Points on a hilly landscape, in no order, each with its height.
From any point a ball takes the steepest step (drop divided by distance) to one of its 5 nearest points. It stops when none of these is lower. Distance is the straight distance between rows; heights are no part of it.
zivif: [ -1  -1  11   5   0  -1  -3   3  -1  -6 -12  13  -8   2   2   4  -7  -2
   8   2   3   0   2  -5   8   1  -9   6  -8 -19   7 -14 -29   6   4 -14]  h=1.73
debul: [  2  11   8  -5   3  -5  10  -7   0  -7  -7  19   7   0  -9 -14   2  -6
  20  18 -12 -12  19   3   4   6  -3   6  -7 -21   4 -13 -21  17  -8 -14]  h=2.41
kimar: [ -1  -2  -8  -7  -4   3  -8  -1  -5  -1  20   0   5  -7   6   0  14   7
 -18  -4  -6  -1  -7   5  -3   5   7 -12  -1   3 -10  17  12   5 -10   9]  h=2.99
zuzi: [ -6   3  -1  -2   7  -3 -14 -19  -2   5   8 -13   8 -20  -3   9  21 -13
 -13 -15 -15  -6 -23  17   0   8  -3 -11   6  11 -24   3  18   5 -25  10]  h=3.58
bezi: [  9   6  -7   5  35   0  16 -15   3  -6  -7  14  -8  16 -10  -5  10   1
  20   2   1  -6  -4  19  -5  -6   1  11  -2   2   2 -13  10   2   0   4]  h=4.44
tana: [ 14  10   4  -9  15   0  21  -2  -6  -7   2   9  -3   9 -14  -7   6   2
   8   6   4  -8   6   7  -9  -7  -1  13  -3  -7   5 -11  11   4   6   5]  h=2.79
Tov: [ 13  20   0  -5 -13   4  17   3 -13  -8   5   0   2   2   5 -18 -11  -1
   4  14  14  -2  24 -18  -4  -6   0   5  -4 -20  17   0   5  11   8   3]  h=1.04
Lanif: [  7   3   5  -3 -11 -14   2 -14   0   2   1   9  12   1  -1  -3   1  -3
   4  14   1 -11  21  -4  11   4  -2  -3  -3 -13  13  -4  -6  15  -6 -11]  h=1.84
Ral: [  0  -6  -5   2 -15  -3 -19   2   6   7   3  -6  -1   0   5   3  -4   7
  -8   5   0   8  -7   2   5  -6   2  -2   5   4  -7   5   3 -22   3   5]  h=3.29
Nafe: [ -3   4   2   5 -13   6  -3   5  -7  -5 -12   8 -12  11   9  -1 -24   5
   8  -7  14  10   4 -11 -14  -9   0   1  -5   0  17  -3 -25 -13  12 -16]  h=2.19
bopu: [-11 -15   0  -1 -11   2  -8  14   7  19  -1  -6   4   6 -12  20  -1  -8
  -2  -2 -20  -3 -23   1  27   4  -5   4  26   3 -29 -18  -7 -12   7 -10]  h=3.28
mer: [-13  -4  -1  10 -30   3  -5  10  17  11 -15  -1  -5   2   5   4 -37 -11
  17   1   0  11  -2 -14  -1   2  -5   6   6  -4  10  -5 -19  -8  10 -11]  h=2.96
debi: [  0  -4 -12   6  29   9  10 -15  -2  -8  -2   2 -13   5 -10  15  17  -3
   8 -12  -1   6  -9  25  -3  -7  -3  -1  -7  12  -1  -2   7  -1 -10  10]  h=1.46
vudol: [-21 -15   1   0 -21   4  -8  15   6  22  -5  -1   2   2   1  19  -7 -16
  -3  -1 -21   4 -23  -4  30   4  -5  -6  25   6 -19 -16 -16 -12   7 -12]  h=3.35
bazug: [-10 -10  -5  -2 -22   4 -19   7  -2   5  24  -9  14 -11  18  -1   8  -2
 -22 -13  -1   3 -14   0   3  13  13 -10   7   5  -3  15  -3   5 -14  -1]  h=2.81
tiz: [ -3 -13  -7  -7   0   7 -19   7  -4  -2  18 -16   0  -7   6   0  10   2
 -16 -10  -3   7 -16  11  -5   3  12  -9  -3  14 -13  19  14  -2 -10  13]  h=4.26
Fezot: [  2  -3  -2   1 -20 -15  -4  -5  -1   6  12  -8   9 -15   1  -2   2  -2
  -2   7  -3  -8   3   0   8  16  -6   0   4  -5   7  13  17   5  -7  -2]  h=1.55
kan: [ -6  -6   3  12  -9 -11  -3  -4   7  12  -2   6  15  -6  -6  14   5  -3
   6   8 -15 -16  -3   8  25  13  -1  -2  14  -6  -7 -15  -3  -2  -1  -7]  h=2.05
zel: [  9  15   1  -9  33   4  26 -10 -18 -16  12  -4 -13  -7  -4  -2   6  -8
  -8  -3  19  -3  14  13  -8  -6   6   1 -16   6   6   0   9  20  -3   8]  h=5.83
vuvu: [  6   7  11   2  14  12  17   1 -10 -19   5   6 -14   7   5  -7  -2   2
   0  -2  23  -1   7  -7 -14 -11  -3  -6 -14   1   5  -8 -16   7  11  -5]  h=3.77
Barur: [  3 -20   2   5  15 -11  12   4   8   4 -16   6   6  11 -13   6   0  -1
  26  17 -17 -15  -9   5  18  11   8   9   7 -14  -8 -15  -4   6   3 -13]  h=3.04
naf: [ -4  -7  -3  -6  17   2  -7 -10   2  -3  14 -21   7 -15  -6   8  17  -5
 -21 -14  -7   4 -13  21 -16  14   1  -4  -6  23 -11  22  19   6 -28   7]  h=4.96
Siban: [  0  -5  -4   1 -15  -4  -9   0 -11  -6   7  -2  11  -9   2  -1   1  -5
 -14   2  -7  -4   0   2   1   5   1 -11  -3   1   4   9   6  -3  -9   1]  h=1.66
gezi: [ -5  -9   9  -1  -4   0  -8   8  -3   3 -16  13  -5  12  -1  16 -10  -7
  -1  -7  -2   7  -7  -6   5 -11  -4   3   4   2  -2 -15 -32  -9   4 -13]  h=2.95
zito: [  4  -4   0   2  -3   1  -8   9  -4  -6   5   2  -6  11   7  -6  -8  10
  -4 -10  17  11   2  -8  -5 -14  10 -10   1   8   3   8  -4 -18   5   9]  h=4.61
lumu: [ -4  -6  -1   2  -4  -1  -1  10  -6  -9   7  12   8  -5   5   8   1 -11
  -6  -6  -3  -4 -12   8   9   6  -2 -11  -4  -4  -7  -4 -24   0  -8  -3]  h=2.16
rem: [ -8 -10   3   7 -20   2  -9  11   9   7 -14  -1   2   8   0   5 -12   3
   6   8   1   3   4  -8  16   4  -4   4   6  -3   2  -4  -3 -14  12  -3]  h=2.61
dip: [  8  -6  -1  -6   5   5 -15  -4   5   5  14 -15  -4  -3   6  -6  11   9
 -21 -15  -2   8 -12   7 -13   3  -6 -13   4  21  -6  18  25  -3 -12  18]  h=5.10
vadu: [  3  -9  -7  -9   3   3  -2   1   2  -1   6  -1  -5   3  -3  12  13  -3
 -16 -13  -1   3 -16  14   5  -9   8  -5   5  19 -17  -1   9 -12  -5   5]  h=4.59
zez: [-12  -6  -1  -5 -22   6 -13  21  12  15   3 -13  -2   4  -4  15  -3  -4
  -8 -10 -10  12 -23  -6  25   0   8  -8  11  12 -13   1   3 -23   8  -3]  h=3.53
Gan: [ 10   1   5   2  25  -3  12  -1  -5  -7  -4  10 -13   8  -4  -2   7   7
   4  -7   7  -1   0   3  -9  -5  -1   0  -8   1  -2   1   2  -4   6  12]  h=4.15
bik: [  8  16   6  -3  11   8   8  -1  -7 -18   2  12  -1   1   0  -9  -3   6
   3   4  13  -5  10  -5 -12  -4  -3  -5  -7  -5   9   0 -15   7   3   0]  h=2.80
fese: [ -8  -6  -4   0  -3  14 -17   9  -3  -6  30 -16  12   2  18  -6   5  11
 -24 -17   7  16   4   1  -9   9  14 -12  -2   8  -8  23   7   6  -4   1]  h=3.84
Sif: [  5   5  -4  -5   9  -3  -5  -8  -3   5   9 -13  -2 -12   8 -12   8  14
 -11  -3   6   0   3  10 -11   4  -5  -5  -3  18   0  19  27   2  -9  16]  h=4.78
Dapa: [ 10  19  -2  -2  -1  -6   9 -11   1   7   2   4  13  -5  -2 -10   6   3
   2  24  -8 -11  20 -10   1  15  -2   4  -3 -17  13  -3  13  14   3   1]  h=2.13
nor: [  4   2  -7   1 -28   2  -4   4  -3   6  -3  -5  -2  -4   7 -13 -27 -13
   9   7  13   9  15 -17  -5  -3  -2  -2   2 -13  11  -2  -9  -2   9 -12]  h=1.44
Pizim: [ 10   1 -13   2  18   5   1  -8  12   8  -4   4  -9   0  -4  -3  16   2
   8   2  -6   1  -1   9  -6  -3   0   0   2  15  -5  -1  18  -1   2  11]  h=3.86
dil: [ -5  -1  -3 -12  -3  -9  -9 -10  -5  -5  20 -11  19 -20   7  -3  12   2
 -18 -10   0  -4   2   8  -9  13   4  -7  -6   1   1  22  11   4 -14   0]  h=2.60
detek: [  0  10  -9  -5  28   0  12 -32  -1  -9   8 -14   2  -8  -9  13  17  -5
  -3 -15  -5  -6  -1  27 -11   6   0   2 -14  16  -3  10  20  12 -30  11]  h=8.82
dep: [ -5  10  -1  -7  -1  -7 -12  -8  -7   4  20 -30  16 -17  -1  -2  20  16
 -23   0  -2  -3   1  -6  -8  18  -1   7  -3   7   3  22  29   6 -22  14]  h=2.67
somap: [-10  11   7  -1  -5  13  10   9   9   3 -27   2  -5  10  -5 -13 -25   7
  25  12   6  -3   9 -15 -11  -8  -2  13  -3 -15  10 -14 -18  -7  16  -8]  h=3.06
girov: [  1   0 -10   3  -4 -10  -8 -10   9  15   9 -16  24 -17 -11   1   8   0
   2  11 -10 -18   1   2  14  18  -9   6   5  -6  -2   8  26  12 -13   2]  h=1.86
dusoz: [ 11   4  -2  -7  22   4   8  -7 -17 -16  12  -5  -9  -5  -1  -7   7   1
 -15  -3  11   4  10   4 -15 -11   8  -7  -6  13   4  13  22   2  -7  10]  h=5.28
Kuz: [  1  -4  -1   2 -16 -11  -1   1   2   7   1  10   3  -7  -1   3  -1  -2
   5   8  -3  -5   5  -3   9   4  -6  -3  -5  -7   4  -6   0   6   2 -11]  h=1.50
regat: [ -3 -10   3 -11 -15  17 -22  13 -10  -3  18 -11   1  -1  17  -4  10   6
 -28 -22   0  17 -13   7  -1   4  19 -12  -6  12 -22  22   7  -2  -6  11]  h=4.95
moged: [  2  -9  -7  -5   5   6 -14   7  -7 -11  26  -5  -1   8  19 -10   0   5
 -16 -11  11  15  -2   4 -12  -4  11 -13  -7  12  -3  10  -5  -1   2  -5]  h=4.54
fonet: [-14  -1  20   3   4  -2   2   9  13   5 -32   8 -11  17  -7  10 -17  -3
  21   1   1  -6   1  -5  -9   1  -5  26   7 -15  -3 -15 -33  -4  15 -23]  h=3.41
safu: [ 13  19   0  -8  30   1  25 -11  -8 -18   9  12  -3   1  -6  -5   9  -9
  -2  -3   7  -5  10  15   0  -4   1   4 -18  -6   4 -10   0  16  -9  -1]  h=5.87
zonit: [ -7  -8   0   7 -26  -2  -5   8  -5  10  -4   3   5 -10  -3  12  -2 -15
  -4  -6  -5  -3  -4   0  17   4  -9  -8  -1 -12  -3  -8 -20   3   0 -19]  h=1.45
Mik: [ -2 -15  -7 -12   4  -1  -8   5  -1   7  -1  -5   3   3  -1  17  15 -11
 -13 -10 -12   1 -27  21  16  -4   2  -9   9  17 -23  -3   7 -14  -4   5]  h=3.95
ruzen: [  2   4  -1   1   8  -9  -4  -9   1   5   5  -5  11 -16  -9   3  14   1
  -4   5 -18 -10 -11  12   9   2  -8  -5   1  10 -14   1  21   0 -19   5]  h=2.75
Tadeg: [  0 -14  -7 -11 -15   5 -18  17   4  15  10  -9   3  11   7  11   2  -2
 -18 -12  -7  15 -18  -1   7  -1   6  -8   7  11 -22  11   2 -21  -6  12]  h=3.00
zugo: [  7  23  10  -1  14 -11  27  -6  -5 -10  -2  15   9   6  -7 -15  11  -9
   7   9  -8 -15  23  -1  -5   2   4   8 -13 -22   7 -10  -6  30  -8   5]  h=3.24
zuge: [  4   8   1  -1  31  -9  12 -23  -3  -6   4 -13  -1 -17  -5   5  12  -3
  -3 -10  -8  -6  -4  22  -8   5  -6   2  -9  20  -2   9  25  14 -26  15]  h=8.35
lenap: [ -9 -12  -8  -3  -4   2 -11   1  -8   1  19  -9  18 -19   8  13  13   0
 -20 -15  -8   1 -23   9   4  10   7 -19   2   7 -19   3   3   5 -13   3]  h=3.22
tobi: [ 13  -5  -4   0   6  -4   5 -12   8   5  -4  11   2  -5  -7   1   5   0
  11  15 -15  -6  -5   4   5   4  -1   5   8  -3  -2   2  14  -2   7   4]  h=2.93
dud: [ -5 -12  -3  -8 -11   2  -8   5  -4  12  10  -7   3 -11   3   6  10  -5
 -14  -2 -11  -2 -23   9  17   2   5  -8  10   8 -23   2   4  -7  -1   2]  h=3.61
mup: [-10  -5   8   2  21  -6   7   0  12   7 -23  16  -8  17  -6   7   0  -6
  18  -4   5  -5  -9  -1  -8  -5  -5  15   6 -10   5 -17 -11  -7   3  -5]  h=4.75
kimit: [10  1 -1 -5  7  1  3 -6  4 -3 -8 11 -6 13 -5 -3  5 10  9  8 -5 -1  3  6
 -1 -3 -9  4  1  5 -3 -3  2 -1 14 11]  h=3.25
tifa: [  3   9  -2  -1   3 -16   7  -7  -5   2   5  -6  18 -15  -1   4   9   2
 -10   1 -13 -12  10   2   8  14   0  -3  -6  -9   0   8  20  13 -19   3]  h=2.18
vinis: [  2  -5  -2  -2   0   7   0   2  -8 -18  12   6   2   0  13   0   3   6
  -6  -5  13  -2   6  11  -5  -9   4  -8  -6   4   2  10  -6   5   1  -2]  h=3.23
Sep: [  6   7   2   0  -5   0  -1  -2  -1   3  -8  13   1   4  -5  -5  -5   2
   9  12   5   1  13 -10  -5  -1  -1   4  -3 -13   6  -8   4  -3   9   8]  h=2.04
tute: [ -2  -5   3   2  17  -3  -3   7   0  -3 -15  12 -15  12  -2   6  -5   2
   7 -19  10   9  -1  -5  -8 -15  -2   7  -7   9  -1  -3 -17 -18   4   6]  h=3.72
bobet: [  8  13   0  -4  -3   6   3   8 -10 -13   7  -4   1  -3  11 -14  -4   2
  -4  -1  18   2  17  -9 -16  -4   4   1  -6   1  17  11  -3   4  11  -9]  h=1.26
Sidi: [  5  -8  -9   7   3   2  -9  -9  13   8  -6  -9  -5   2  -4   7   3   9
  -1   3 -14   4 -10   6   2  -7  -3  -5  13  12 -15   4  20 -14  -1  12]  h=4.60
Mife: [  3   8  -2   1 -20  -8   6  -3   2   8   1  -1   5  -9   8 -15  -2   0
  -1  12   3  -4  17 -14   5  11  -7   8  -1 -11  19   8  14   6   3   6]  h=1.95
keniv: [  0   4   7   2  23  -3   3 -20   0   0   9 -36  11 -22  -8  15  21  -3
 -14  -7 -23 -10  -8  15  -6  23  -6   3  -8   8  -9   8  24  12 -42  11]  h=8.80
mapi: [ 10   7   0  -1   8   1   5   6   1   3   5  -1  -6   3  -3 -12  -1  13
   1   2   3  -1  13   0  -6  -7   0  -1   0   8   8  -2  21  -4  11  11]  h=2.36
bavi: [ -3   3   2  -3  15  -2  16  -5 -14 -22   2  17  -8   0  10  -5   2  -7
  -6  -4  14   1   1   5  -4  -9   0  -2 -17   3   3  -5 -23  13  -5  -4]  h=4.41
puf: [  6  17  -4   2 -22   2  11  -2  -5   0  -5   4   0  -4   6 -22 -17  -7
  12  13   9  -6  23 -18  -3   0  -2   3  -9 -22  17  -4 -14   3   5 -12]  h=1.64
sevos: [-16  -4   3   4 -24   0  -7  11   7  -1 -24   1  -7  10   0   8 -21  -6
   7   6   1   5  -1 -12   6  -7  -7   9   4  -2   7 -12 -22 -13  11 -22]  h=2.74
Pon: [  3   8   4   4   1  -7  -7 -12   1   4  15 -16  15 -23  -5  -2  17  14
  -9   3 -11 -12  -1  10   7  18  -7  -2   1  -1  -3  12  24   6 -19  10]  h=2.17
ker: [ -2  -9   7   0  19   1   8   8   4  -2 -16  15  -9  22 -15   6  -4   8
  20   8   2  -5   1  -4  -6 -13   0  15   2  -4   7 -10  -8  -6  15   7]  h=3.59
seki: [ 10  11   5  -2  11   0  17  -4   2 -11 -12  15  -4  10  -4 -14  -4  10
  15  13   0  -6  12  -6  -8  -8   0  13  -6 -19   8  -6  -3   8  14   3]  h=2.01
Tufib: [  3  14   2  -5   8  -2   3 -13  -4 -11  16  -6   4  -9   3 -11   5   3
 -17  -2   7  -3   2  -1  -9   9   2  -5 -10   8   5  12  24  13  -6   4]  h=3.88
vem: [ -8  -8   7  -1  19   0  -2  13  -6  -2 -14  10 -17  18   7   7  -2  -6
   7 -17  14   3 -12  -2  -6 -14   3   9  -2   9  -1 -14 -32 -16   2 -11]  h=4.55
nuz: [  1   3   4  -1  21   8   4   7 -11 -23   5  10 -15  -1  11  -5  -3   3
  -9  -8  19   9   3   6 -13 -12   6  -2 -11  10   5   4 -10   4   8   2]  h=4.62
nagol: [  0 -15   5   7  -7   1  -1   5  16   8 -12  -2   5   4 -10   4  -1   7
  19  21 -15  -7  -2  -6  17  14   6  16   9 -13  -6 -11   6  -1  14  -9]  h=2.68
Vusir: [ -1  -6   6  -2  -1   5  -4   5  -1  -2  -5  12  -8   7  11   2  -8  -4
   1  -6  11   6   3   1  -4 -13   1  -9  -7  -3   9  -5 -23  -7   6  -3]  h=2.15
fozag: [ -9 -14  -2   0   1  -7  -2  12   3  12  -6   5  -1   4  -3  23   0  -2
   1  -4 -11   1 -15   1  24   6  -7  -1  15   3 -10 -15  -6 -12   1  -5]  h=2.42
Sotev: [-11  -6  -1   0 -18  10 -11  18  15   5 -17  -7 -15  18  -1   4 -26   7
   3 -11   6  25  -8 -20   0 -15  -2   3   5   2   9   3 -18 -20   7  -1]  h=3.44
toge: [ -6 -13  -1  -3   2   3 -11  -1  -6   2  16 -10  10 -12   7  14  15  -7
 -26 -27 -14  -3 -25  17  10  -1  11 -18  -3  12 -17   6   8   1 -10   9]  h=3.57
Pasib: [  5  12   3  -4  -7  -2   3   2 -14  -4   4  -3   6 -10   5  -9   2 -10
  -3   5   9  -2  20  -5  -8   4  -3  -3  -6 -15  16  -2  -6   9   6  -5]  h=0.14
dob: [ -4  -8   2   4  -6  -8  -6   3   5   7 -11   9   3  -3  -4  12   1  -6
   5   3 -10  -3  -6   2  14  -2  -4  -5  10  -8  -3 -15  -9  -2   4  -4]  h=1.48
gos: [ -4 -15   8   2   4  -4  -1  -4  11  10  -9  10  -1   6 -12  12  12   0
  13  13 -17  -8 -12   5  21   7   0   3   8   0 -13 -12   2  -5   4  -5]  h=2.29
rina: [ -9 -12  -1   3 -31   3 -17  11   4  13   7  -5   3  -4  -2  10  -9 -11
  -4  -2   4  12 -13  -7  22   4   1  -3  13   4  -4  -4  -4 -12   5  -6]  h=3.60
dop: [ -1  17   0   0   7   5  11  -2  -9 -13   7  -2  -5   0   4 -17  -1  10
  -5   6  14   0  14  -8 -12  -4  -1  -2  -8  -6  16   7  10   6  11   5]  h=2.24
mam: [ 13  24   3  -1  30   7  31  -7 -19 -17  11  -3 -17   6   1 -22   7   8
 -11   7  16  -5  21  -6 -17 -11   9  11 -12   1   9  -2  14   8   7   9]  h=5.52
Nevo: [ 14  41   1  -2  26   4  28  -5 -19 -18   0  -1  -4   5  -4 -12   6   0
 -12   6  10  -5  19  -8 -13  -2  -1   6 -13 -11  10   0  21  18   4   6]  h=4.67
Tuku: [ -7 -12  -3  -1   3  -3 -10  -8   8  22  -2 -18  -1 -14  -6   9  19  -4
  10   4 -24 -13 -26   9  13   9  -3  -3  20  11 -25 -10  18  -6 -12   3]  h=4.42
lesu: [-20   9  13   8 -11   3   4  12  16   9 -33 -11 -17  15 -10   3 -43   1
  23  -5  17  16   5 -22 -17  -5  -6  16   6  -8  14  -9 -30  -6  15  -9]  h=2.98
fub: [  1   3  -2   3  -7 -12 -10  -9   4  15  13 -16   8 -18  -3  -7  11   9
  -3   5 -14  -9   6  -4   2  21 -11   1   7   0   3  11  29   4 -13   8]  h=1.90
Biv: [  3   7  -1  -6  19   3  11  -8 -11 -16  18  -5   2  -6   0   6   9 -11
  -9  -8  -6  -4   4  16  -2  -3   6  -3 -14   9  -5  11   9  18 -13   6]  h=6.78
Fure: [ -2   7   5  -5   4  -1  10  -9  -1  -6  -7  20   0   7  -6  -5  -8  -4
  11   6   5  -9  13   0   0  -4  -4   6  -5 -10   6 -12 -10  12   5   3]  h=2.45
vusos: [ -8  -5  -5  -4  13  -1   5  -8 -16  -7  15  -7  14 -14  10   9  19  -3
 -19 -17   1  -1  -6  10  -6   7   8  -5  -2  13 -14  16   7  13 -19  -2]  h=4.34
Sef: [  6  -4  -5   0   0  -6 -10 -10  10  14   7  -9   5 -12  -6   1  11  13
   3  10 -15  -5  -8   8   3  15  -9   2   8   7  -9  -3  27   1  -9   1]  h=2.21
fab: [ -2  -8   0 -17   0   7  -8  -1  -7  -3  16 -21  11 -13   4   9  15   2
 -26 -21  -7   8 -15  10   1   6   6 -17   3  18 -18  14   9   1 -18  13]  h=3.89
tava: [ -2 -12   2   7   1   3  -6   4  14  10 -16   9  -1  11  -8   2   5  12
   5   9 -11  -6  -8  -2  15   6   6  -2  14   5 -10  -2   7  -8   9  -1]  h=2.97
Feku: [  1 -10  -6   1 -28   6 -17  10  -1   0  17  -6   1   1  10  -1  -6   1
 -17 -11   5  15  -8  -2  -4  -1   5 -13   2   5  -7  13   5  -8   6  -1]  h=1.96
mupi: [ -1  15   5  -1 -14   5   3  -4 -10 -10  -3   6 -10   0   2 -16 -12  -2
   5   5  12   6   8 -20 -14  -9  -7  -9  -8 -19   8  -1 -26  10   8 -17]  h=2.14
zimiv: [ -1  -6 -12   2 -31   3  -8  11  -4   3   7  -7   9  -8  12  -3  -9  -9
  -5   0  -2   9  -1  -6   4   2   5 -15  -1 -10   9   8  -5   1  -3 -11]  h=1.05
Kisov: [ -5  -7  -8   1 -19  10  -9  13  -8  -7  19  -3  -2   4  17 -14  -6   5
  -6  -5  19  19   2  -9  -5  -1  15  -7   1   3   4  13  -4  -6   4  -3]  h=3.08
nari: [  9  11  -6   1  -5  -6  -2  -4 -15   6  13   2   9  -4   4  -6   1   6
 -10   3   9  -4  12  -8  -6   7  -3   1  -3  -9  15   7  14   5  -3   2]  h=1.14
Nuzod: [  2   6  -1  -7  11  15   5   3 -12 -18  18  -7  -2   4  15 -10   1   6
 -22 -10  23  17   7  -6 -17   2  19  -9  -8   1   6  14   1  11   2  -2]  h=5.79
Dede: [  2   1  -3   3 -20   5  -2   0  -9  -2   0   2   1   5  10  -8 -14  -6
   2   3  16  13   8 -12  -8  -6  -6 -14  -6  -2   7  -3 -13   1   5 -12]  h=1.67
Nemal: [ -5   5 -12   6 -34  -2 -10   2  -4   4  17  -8  15 -18  12  -7  -3 -15
  -5   2   3   1   6  -2  11  16  -2   1   4  -5  17  11  -3  -1   1  -9]  h=0.52
rokot: [ -3 -16  -4  -3  12   1  -3   8  -8  -4  -1  10  -4  -1  -1  11   6 -12
  -7 -19   1  12 -12  13   8 -14   5 -10  -5  10 -11  -7 -11  -5  -2   0]  h=4.07
Fuzu: [ 5  3 -6 -4  7 -8  2 -7 -3 -6  2  0  7 -5  0  2  9  8  0  3  3 -5  7  4
  1  0 -6 -2 -4 -2 -3  7 13 -1 -2 10]  h=2.43
Fon: [-11 -12  -3   7 -27   2  -7  18  18  22 -13  -6  -1  10  -3  14 -16  -1
   5   7  -9   4 -13  -9  30   9   0  10  13   4  -4 -14  -5 -13  12 -18]  h=3.09
lak: [  6   4   7   2  20  -6  14  -6  -2 -15  -8  16  -5   3  -8   6  10  -3
  12  -4  -3  -6  -1  12   0  -9  -1   5  -4  -9  -7  -8  -4   9  -4   3]  h=4.56
Kiru: [ -4 -10  -8   0 -29   6  -7  12  12  11  -1  -8   0  -3   2   3 -24  -4
   0  -3  10  25  -3  -4   9  -8  -2  -1   5   1  -1   6  -5 -18  10   0]  h=4.08
Soni: [  0  -1   3   1  -4  -2  -3   3  -7   0  -4   6   5  -6  12   0  -6  -3
  -2  -1  -1  -5  10  -4   0  -1  -8  -1 -12 -10  14  -4 -15   3   9  -9]  h=0.91
kamu: [ -2  -7  -7   4 -17  -5  -9  -1   3   7  11 -11   1  -7   0  -8  -2   8
  -4  10   4  -1   5  -7   0  -1   0   0   8  -3   5  12  24 -12   8   7]  h=4.31
suzis: [  8  -3   0  -4  16  -6   9  -8  10   3  -9  18   3  15  -8  -5   3   7
  23  16 -14 -10  -2   6  -4  -5   5   9   9  -6  -3  -6   5   5   6   3]  h=3.45
bup: [-18  -1  18   5  -6   0  -3  13  10   5 -35   6 -14  16   3   8 -22   2
  18  -5   3   7  -4 -16 -12 -15 -12  18  -2   1  10 -14 -39 -14   7 -14]  h=3.12
Masi: [  8  -2  -3   4  29   0   9   5   6  -6  -8  11 -11  14   2   7   9   2
   8  -6   3  -1 -11  11  -2 -12   1   7   7  12  -7  -3  -8 -14   4  15]  h=5.67
Golaf: [ -2  -5  -7   6  11   0  -5 -12  10  16  -1 -17  -1 -15 -14   8  25 -10
   4  -8 -21  -6 -28  15   3   6  -2 -16  14  17 -36  -9  24  -8 -14   8]  h=4.14
vuli: [  9 -14  -3   2  13  -5  -5  -3  10  14 -11  10  -1   8  -9   9  17  -4
  11   9 -12  -8  -8  11   0  -3  -2   3   7  10  -8 -10  13   1  -2   9]  h=3.50
kega: [  8  -7 -10   5  -8   4  -5  -5   9   6  -7   5  -7   8  -4  -1  -8   8
  17   9   1   3   8  -9   0  -3   0   7   6  -7   5   4   5 -11  16   4]  h=2.12
Bug: [ 14  25  12  -5  13  -3  19  -7  -8 -18   4  11   1   3  -6 -20   6  -1
  -1  11   1 -13  22  -7  -7   4  -3   7  -9 -11  15  -8   7  20  -4   2]  h=3.87
sig: [  0 -13  -2   4  15   6  -5   3   6   6  -8   7  -9  17   3  16  -1  -1
   1 -11   7   6 -12   0   5 -20   3  -6   1  14  -6  -5 -11 -17   2   7]  h=5.25
Zeluv: [ 10  11   0   4   4  -2  10  -1   4  -1  -3   4   2   7   1 -12 -10   3
  12  12   5  -3  18 -14 -17   1   7  15   3 -11   9  -4  17   5  13   7]  h=1.70
mev: [ -3   5   7   5   7  17  -4  12   6 -12   0   4 -14  16   8 -12 -10   4
 -10 -17  20  18  -2 -12 -12 -17  15  -9   0   6  14  10 -17  -7   9   5]  h=5.78
palon: [  0   4   3   1  14   4   5   7  -6  -4   1   2 -17  13   2 -10 -13  17
  -1  -1  19  11   7 -11 -17 -15   4   6  -1  11   6   8 -13 -16  14  15]  h=5.64
gev: [  6   6  -2   3  28   4  15   0   4 -12  -8   8 -21  22 -11  -8   3  11
  20   5   9  -4   7   5 -13 -16   7  10   1   2   3 -10   0   0  15  13]  h=2.92
Zadez: [ 10 -13  -3   3  -6   3  -5   1  24  12  -4  -7   0  10  -5  -1  -8  10
  15  24  -8  -1   3  -4   6   5   8  10  10  -3  -5   2  20  -6   8   7]  h=2.48
seva: [  5  15   4   4  11   3  16   0   6  -4  -7   6 -11  11  -5 -11  -4  20
  11   4   7   4   7  -7 -10 -10   1   5   7   2   4   0  10 -10  17  12]  h=2.25
Kivu: [ -3  -3  -4  11 -35  -3  -6   1 -10  -1   2  -1   5 -12   5  -3 -16 -12
   8   2  -2   5   3  -4  10   8  -4   0  -4  -5  12   0 -13   1   7 -20]  h=1.03
Dumis: [-18   0   8   6  -5   5  -4  16   7   9 -25  -6 -15  14   5   0 -30  10
  17  -9  16  15   3 -22 -13 -16   3   5  -5   6  10  -6 -33 -17  20  -7]  h=2.70
Roko: [-11  -7   5   5 -10   3  -7   5   4   9 -14  11  -3  10   3   5 -15   3
   6   6  -2  -5   7  -7   7 -10  -4   7   2  -9   1  -8 -27  -9  15 -13]  h=2.40
Zubo: [ 15  13   0  -2  19 -11  14  -9  -3 -13   6   3  11  -9 -11  -5  11   2
   1   1  -4  -9   9   6   0   3  -6   6  -6 -11   5   4   8  20  -7   9]  h=3.49
mirar: [ -7  -5  -1   8  -9   1  -8  16   9  10 -12   0  -7  16   1  12 -12   4
  -2  -8   4  10  -8   0   1 -18  -1   7  11  11   2  -6  -4 -17   9   0]  h=4.53
kesol: [  4   8   8   3  -3   3   5  -5  -8 -13  -6  19   0  -7   2  -5  -7 -18
   3   1   9  -1   8  -2  -3  -9 -12  -1  -3 -10  10  -3 -35  16  -4 -19]  h=2.49
rofoz: [ -2  -7   6   3  -3  -1   6   5  16  -1 -22  13   7  12 -11  -1 -13  -3
  25  19  -4 -10   5  -2  -3   6   1  15   0 -19   6 -16 -18  16   4 -14]  h=2.91
bez: [  5  10   2   3  12 -15   7 -17  -4   4   4  -8  18 -20  -6   5  18   2
  -3   5 -21 -22   4   8  11  18  -8  -1  -2  -4  -4   7  20  20 -28   8]  h=2.39
Gute: [ -4  -8  -5   4 -23  -9  -9   1  -5   0  13   0  14 -22   3   2   6 -11
  -6   2  -4 -11  -4  -1  18  18   0 -13   0 -11   1   2  -6  10 -13  -5]  h=1.12
Buvi: [-20   2   8   6 -21   9  -4  12  17  10 -33 -14 -10   6  -3   1 -35  -7
  23  -2   5  14   8 -16  -6  -5  -9  13   2  -6  15  -8 -30  -6  10 -19]  h=2.94
mafam: [  0  -1   0   8   0  -9   0 -10   9   7   0   3  10  -9  -5   8  12   3
   3  12 -11  -7  -5   8   8   8   1   0   3   3  -2   2  11   1  -5   3]  h=2.59
peke: [  4  -4   5   6 -17  -6   1  -1   7   5  -3   8  -3   2  -3  -7  -2  -3
   9  15  -8  -1  17  -9   1   6  -5   5   1 -14   6  -4  -1   3  12  -7]  h=1.75
Nezub: [ -2  18  -2  -5 -15   3   1 -12  -9  -8 -13   5  -7  -1  -1  -9 -11 -12
  11  11   5  -3  17 -17  -7   1 -11   6  -7 -17  15  -8 -29   7  -5 -21]  h=1.94

For each start below, name the point where the ball stops.
vudol: Nemal
sig: Pasib
zel: Pasib
kan: Nemal
Zadez: Pasib
Buvi: Pasib

Two balls start at each pair of points below. Name the first point that both come to, or write none.
dud / mafam: Nemal
zez / gos: Nemal
Sotev / sevos: Soni
lesu / fonet: Soni
